A landscape with many valleys, sampled at points; each row gives a point and its height.
A ball rolls from a point to the lowest of its 6 nearest points, and stops where none of them is lower. Distance is the straight distance between rows; heights are no part of it.
kibel height 68: [137 107 137 136 158 156 147 134  91 142 135]
roz height 618: [157 166 127  99 136  98 102 109 109  83 153]
Dolok height 342: [137  79 120 147 135 137 132 138 114 172 120]
fulif height 385: [157  58 119 170 158 164 134 145 159 215 107]
Zaz height 641: [ 80 177 138 116  92 114 121 124 125  81 106]
Mafes height 905: [106 232 142  87 129 108 115 150 190  37 146]
zezap height 399: [105  94 100 155 108 158 153 157 138 148  79]
Rok height 242: [160  52 142 147 153 145 111 128 155 227 135]
mek height 582: [178 151 142 119 176 101 100  99 102 115 181]
gogez height 536: [ 83 138 127 128  90 124 126 126 132 114  97]
Ker height 248: [126 111 112 129 119 134 140 139 105 128 119]
bug height 491: [ 88 126 115 131  95 131 133 131 126 125  98]
nupo height 598: [147 174 133  92 134 134 142 135 117  73 149]
gero height 289: [143  77 129 133 134 123 111 117 110 180 131]
Degi height 564: [187 193 133 115 203 113 124 120 132  82 196]
toz height 349: [153 114 156 133 174 147 147 123  77 130 161]
Govo height 60: [126  91 123 128 109  86  90  99 135 171 132]
Mip height 676: [127 175 134 102 120 107 128 133 127  70 140]
Govok height 631: [110 165 132 117 103 101 109 109 124  71 124]
salid height 451: [ 90 122 109 130 101 159 141 149 118 105  88]
kevat height 457: [ 68 126 114 149  73 110 120 120 139 141  93]
fezet height 334: [121 132 123 120 122 157 158 140  98 105 112]
tiko height 191: [164 184 146 107 184 144 174 138 112  93 190]
tigez height 447: [116 121 118 129 111 108 111 115 119 132 115]
nes height 418: [ 48 126 123 167  79 127 120 101 176 166  68]
keruf height 642: [150 149 133 100 145 148 155 140  91  92 147]
refib height 840: [145 202 136  89 135 122 133 144 145  65 155]
puzes height 558: [130 170 132  93 135 147 166 147 110  81 138]
mef height 328: [142  77 140 133 118 119 102 118 161 213 134]
Kuger height 419: [103 100 109 140  99 131 124 132 127 149  98]
sif height 788: [112 204 128 101 113 105 113 123 158  46 129]
punun height 554: [154 113 139 122 148  96 105 108  95 136 155]
dul height 223: [ 72 106 117 158  77 106 107  97 177 173  87]
Kas height 729: [166 198 123  94 149  98 111 126 151  66 158]
Luzer height 412: [137  65 112 156 122 148 128 137 175 200 107]
kolu height 398: [118  78 100 154 115 153 145 152 148 171  87]
Kar height 346: [147  53 128 157 147 145 123 135 148 213 120]
kemel height 435: [136 139 130 118 118 112 116 122 106  96 132]
masu height 528: [174 165 147 123 174 125 137 114 100  93 181]
lofe height 524: [121 182 139  96 115 160 169 172 124  66 128]
Zetos height 332: [124  84 116 146 130 151 144 148 116 157 106]
Menim height 275: [111  89 114 144  92 102 105 110 164 187 109]
pumo height 433: [144  69 138 162 171 152 128 129 112 192 131]
rivop height 545: [164 120 144 127 160  95  94 101 100 133 178]
duvo height 581: [ 95 140 126 132  83  95 119 112 130 117 112]
Nok height 13: [114 149 130 105 102 142 146 139 111  88 125]
loz height 428: [153 129 165 139 191 160 152 109  76 123 174]
mesu height 438: [119  70 104 166 111 149 133 149 190 182  77]

Where does a ball stop that starts at each point below?
sif -> Nok
Kas -> tiko
kolu -> kibel

Call two points neighbours if one is among the 6 nearest of the other. Go from one point of each pair to the other, from neighbour to neighbour, staying as low as possible. Name the highest point that can't be avoided.
tiko, Govo -> loz
Nok, Rok -> fezet
kibel, dul -> Zetos
Govo, Rok -> gero
